Points, in no order, along strands that fork, close into loops and pass close to each other.
In the rows, 128 means zero.
Two points are linked if the straight distance between their rows is under 117. Some points are linked to none.
k87: [ 89 130 165 110 109 104 118 171 182  96 169 134 158 110 127 153 130 152
  97 136 119]
k110: [ 76 169 115 149 112 120 124 173 157 152 156 111 111 126 147 119 199 146
  83 171 122]
k942: [ 78 159 144 123  92 146 183 177 100 148 133  43 143 147 109 109 121 130
 131 134 153]
k760: [ 86 117 119 133 121  92 144 109  57 135 166  91 122 116 158 150 120 134
 119 197 127]
k435: [118 103 113 147 135 117 163  76  65 122 109 115 158 124 151  98  84  81
 122 126  63]
k38: [158  78 124 181 138 143 110  72 159 118 158 153 125 164 137 176 147 123
 102  58 124]
k867: [187 165 145 103  90 140 133 151 132 136  95 141 109 105  99  86 157 127
 162 212 133]
k20: [133 117 147 107 101 120 130 169 166 104 133 116 169 108 129 101 118 123
 103 131  85]
k368: [105  89 101 116 164 143 120 119 109 176 121 105 135 146 146  82 109  89
 136 129 117]
k750: [149  89 108 109 148  84  80 113 135 102 160 157 112 134 158 166 114 152
  88 147 125]
k592: [179 133 133  86 104 131 103 177  91 140 141  95  65 134 104 163 125 156
 127 139 179]
k863: [100 123 129  79 158 118  76 154 161 149 174 152  78 128 123 157 145 179
 115 147 164]
k732: [172  65 130  97 125  76  89 180 148 122 170  97 154 153 181 121 120 130
 139 143 148]
k584: [138 115  98 171 128 112 148 135  85 101 148 113 195 126 139 110  96  76
 138 105  81]
k527: [ 75 133 131 144 147  94 124 137 158 116 113 139 203 111 176 104 105  99
 170 126 150]
k488: [128 109 174 124 125 139 175 130 146 155 148  69 126 195 132 114 145 120
 106 133 144]
k489: [166  72 138 155 129 152 137  75  63 151 121 102  90 124 148 204  95 145
 117  91 127]
k144: [ 92 143 144 157 154 161 151  64 142 123  82 187 117  86  81 112 109 121
 109 120 102]
k125: [112 126 158 165 102  76 159 115 129  88 156 127 196 140 146 132 135 119
 138 163 120]
k229: [151 125  92 177 140 137  93 119  93 170 125 125  93 122 132 159 161 137
 166 133 194]
k747: [169 143 120  97 121 144 102 158 155 103 137 162  90 121  99 155 126 158
 117  80 133]
k910: [ 98 117 154 137 104 117 123 185 159 120 189  94 132 145 119 166 128 161
 112 149 172]
k761: [146 147 160  66 130 112 115 162 189 119  89 127 156 121 114 103 100 142
 179  83 145]
k632: [ 87 126 111 145 158 110 145  21  86 135  88 138 135 115 150 104 113  99
 103 115  68]
k665: [ 64 152 117 126 136 133 102 160 154 149 177 154  86 106 108 133 153 161
 102 173 142]
k55: [193 181 134  77 102 161 111 163 163 107 102 143 114 128  84 113 139 150
 110  81 108]
k938: [137 129  95 191 142 128 110  68 127 128 143 177 126 116 106 133 153 109
 115 120  86]
k208: [122  98 145 111 142 127 133 147 183 106 141 105 202 171 170 123 113 107
 138  59 121]
k593: [ 82 127 120 124 138 148 145 167 103 173 142  92 166 138 142  63 106  81
 136 139  95]
k453: [151 115  91  89 129 107 107 162  86 132 139  84  91 139 145 175 107 150
  89 107 146]
k917: [135 155  66 146 125 106 121 153  91 105 109 109 152 122 156 162 107 111
 133  65 143]
k718: [183 100 191 137 121 149 140 142 168 113 128 161 115 160  75 161 117 143
 170  84 165]
k641: [129 115 103 226 120 108 148  77  66 128 156 113 166 149 116 171 158  90
 166 112 118]
k662: [184 117 148  95 130 129  88 152 167 118 149 144  95 149 102 169 126 174
 160  63 190]
k899: [209  94 138 170 129 167 134  88 153 137 128 144  80 169 126 160 173 125
 120  78 130]
k239: [150 103 130  66 138 114  87 194 157 148 150  97 116 127 148  97 127 141
 137 157 131]
k400: [ 78 137 142 132 129 131 147 159 134 122 148 102 115 142 106 182 111 154
  97  90 177]
k147: [168 119 118 114 112 144 111 145 112 139 150 157  64  93  89 157 139 152
  99 134  98]
k653: [161 157 148 100  88 126 109 175 179 118 109 144 147  71 108  80 170 151
 171 214 123]
k839: [ 92  81  92 170 173 165 119  93  79 187 108 108 116 131 146 109 123  98
 157  84 133]
k801: [ 70 178 137 111 126 128 182  82  99 135  64  99 136 149 135  90 117 133
 104 140 144]
k328: [ 84 156 129  88 146 153 137 136 153 171 100 107 104 160 137  60 165 138
 106 142 128]
k386: [133 121 158 119 111 107 107 176 182 131 156 131 163  85 142 107 151 147
 181 203 140]
k390: [113 117 154 110 157 175 130 109 138 141 112 187  83 104  62 111 107 131
 133 100 100]
k161: [144 118 140 136 162 124 142  73 168 122 118 185 136 131 138  85 133 114
 153 176 121]
k94: [ 91 129 140  88 148  89 129 106 158 112  89 141 172 106 184  70 112 114
 130 166 140]
k465: [170 105  80 111 131  90  73 145 121 107 159 120 119 147 188 154 133 139
 117 123 152]
k364: [196 115 118 138  98 170 161 109  76 157 112  89 116 136 116 107 118  97
 154 140 119]
k254: [152  59 137 133 141 144 147 117  78 139 127  92 127 132 124 166  61 122
 119  84 120]
k966: [136 142 142 135 109 137 135 123 122  92 141 192 126  72  99 123 130 126
 108 187  77]
k172: [ 80 133 133 141 101 100 102 196 191 143 159 102 191  99 169 118 157 134
 163 168 118]
k492: [102 164  99 141 114  81 138  86  74  96 121 136 127  90 147 155 119 115
 108 179 120]
k965: [141 141 154 135 102 142 143 153 173  94 129 173 164  88  92 107 105 126
 123 154  84]
k971: [146 162 165  65 114 108 134 158 128  86 100 122 147 106 110 117  76 139
 163 124 172]
k654: [166  82 102 126 135 119 129 157  75 118 160 116 149 122 124 150  65  94
 133  86  97]
k212: [156 167 161  62  95 125 125 164 104 107 108 106  86 104  83 157 108 159
 144 150 184]
k109: [ 81 141 122 128 133 106 108 170 178 142 150  95 173 142 187  94 139 115
 146 138 144]
k284: [127 153 161 168 102 158 170 124 136 117 128 114 108 143  81 176 136 150
 112  99 152]
k776: [109 194 133 153  94 120 166 105 149 108 120 139 142 129 110 118 187 130
  77 138  61]
k273: [156  73 146 148 123 102 144  94 101  98 140 108 125 154 136 202 111 156
 131 147 185]
k24: [151 106 116  51 156 111  60 160 140 148 146 141 121 103 137  81 122 129
 168 175 103]
k154: [170 117 123 101 118 158 142 105  63 171  81 103  80 129 128  82 113 115
 139 193 113]
k348: [119 109  89 177 151 152 125  74  68 141  89 126 132 112 137 146 112  95
 172  51 142]
k442: [108 149 112 155  97 150 160 165 103 134 154 137 147 105  57 133 115 114
 107 109  73]
k62: [ 85 122 133 163 128 110 162 128 112 125 167 119 141 140 119 151 148 118
 106 158 109]
k696: [133 114 104  84 171 139  67 127 178 135 143 169 120 142 157 110 131 118
 120  84 111]
k989: [151 168 136  61 105 135 143 151 132 130  74  73 119 169 151 102 134 137
  83 107 120]
k998: [120 193 132 191  91  85 171  84 131  97 120 137 164 152 136 145 203 127
 105 134  96]
k841: [113  87 151 163 145 134 141  78 124 132 157 136  92 150 118 145 139 137
  82 156 121]
k972: [ 87 119 114 116 145 123  90 139 137 102 164 122 108 147 141 204  98 161
  90  49 152]
k92: [127 166 118 132 110 129 148 154 121 127 120 124 139 135 131 126 145 124
 167 126 206]
k851: [126 147 100 195 128  99 124  39  87 116 124 179 114  93 140 166 162 121
 121 170 109]
k243: [ 97 155 116 133 107 146 166 192  84 147 154  61 151 134 125  88 143  96
 116 142 106]
k996: [180 124  81 176 134 124 105 129 148 109 144 178 151 113 129 128 158  98
 145 112 109]
k145: [ 96  84 166 124 133 135 157 136 169 123 176  97 160 181 138 126 114 114
 111  92 126]
k778: [114  88 105 167 142 141 112 120 131 118 176 153 114 134 108 205 110 139
 111  50 130]
k95: [101 121 186  84 123 149 150 155 174 165 115  77 110 191 155  73 155 136
 119 153 141]
k306: [167 151 166 161 109 151 159 125 161 110 106 176 126 137  81 157 146 148
 151 127 170]
k656: [218  81 133 166 106 163 144 106  98 139 114 132  96 140 100 157 135 112
 163 118 141]
k765: [110 126 121  84 154 107 103 107 149 120 147 133  78 130 161 144 130 164
  68 142 131]
k211: [147 188 104  97 110 193 116 171 147 145  99 124  68 134  80 103 151 153
  98 102  93]
k347: [130 121 123 136 131 152 120 159 105 171 137 150 122 104  99 114 122 119
 170 167 127]
k294: [163  99 130 185 120  89 130 101 144  84 146 139 184 168 162 158 150 105
 139 149 143]
k621: [132 108 139 145 155 167 132  54 134 166 105 149  47 148 140 127 160 157
 100 138 126]
k291: [ 50 167 135 117 146 152 150  78 136 158  73 125 110 150 138  79 135 129
 114 110 116]
k918: [108 138  94 111 131 170 130 176  73 176 113  98  93 109  95 117 118 116
 153 133 129]
k436: [153 146 134 146  98 153 139 184 131 148 126 115 129 123 111 103 156 118
 174 161 160]
k105: [ 79 136 143 148 125  62 166 101 103  77 114  91 203 150 151 154 115 109
 147 135 161]
k374: [135 108 150  80 176 164 118  83 132 153  87 169  94 122  98  80 105 132
 126 132  83]
k598: [111 133 157  77 159 117 122 143 215  97 118 143 178 136 151 100 107 128
 145  63 125]
k272: [162  85 130  60 166 137  92 135 109 156 109 147  89 114  96  78 100 114
 157 145  84]
k28: [109 189  90 147 113 125 119 178 122  97 121 147 164  96  93 160 111 130
 137  81 140]
k106: [180 105 118 148 132  92  94 121 175  94 137 160 190 131 167 114 141 104
 147 111 124]
k686: [148 143  64 131 140 130 108  99  96 139  97 115 115 130 157 140 113 117
 126  72 149]
k554: [155 125 133 144 112 155 130  82  96 121 128 181  72  84  75 156 128 162
  93 172  98]
k307: [ 80 157 135 145 139 104 156  84  92 120  78 109 162 144 138 130 109 119
 139 107 164]
k589: [133 127 140 121 155 132  87 128 203 132 130 188 119 107 127  87 176 132
 152 158 130]
k121: [ 94 181 117 153 114 106 122 161 142 101 121 138 168  89 130 160 135 147
 159 128 180]
k883: [135 112 139 132 161  90 120  74 121  95 106 173 163 121 160 101  93 116
 160 181 140]
k591: [113 164 129 104 115 120 144 129 140 104 116 114 147 116 148  93 136 118
  73 157  71]
k139: [ 98 155  62 123 112 152 128 137  29 174  84  87  69 105 131 119 104 122
 134 114 134]
k240: [ 87 119 141 131 163 144 143  39 105 153  82 140  88 125 164 110 125 132
  83 120 111]

A tip is a point with one link. Name the tips that can be reached along the links from each point below, in the order of the rows.
k592 => k110, k489, k144
k38 => k154, k998, k211
k436 => k942, k589, k139

A piece is two or more points that can be reached from each other along the links. Count, over all rows, the pieces, the separate loops (a circle has one, a figure eight two, a Y none), the forks (points with three links) and the tips (points with one).
pieces => 3
loops => 3
forks => 9
tips => 9

A fork is a point with three links, a tip a point with one. Leave the first point through the second and follow the links. Name the first fork or tip that comes.
k589; k161 => k436
k212; k971 => k291
k145; k208 => k465
k653; k386 => k589
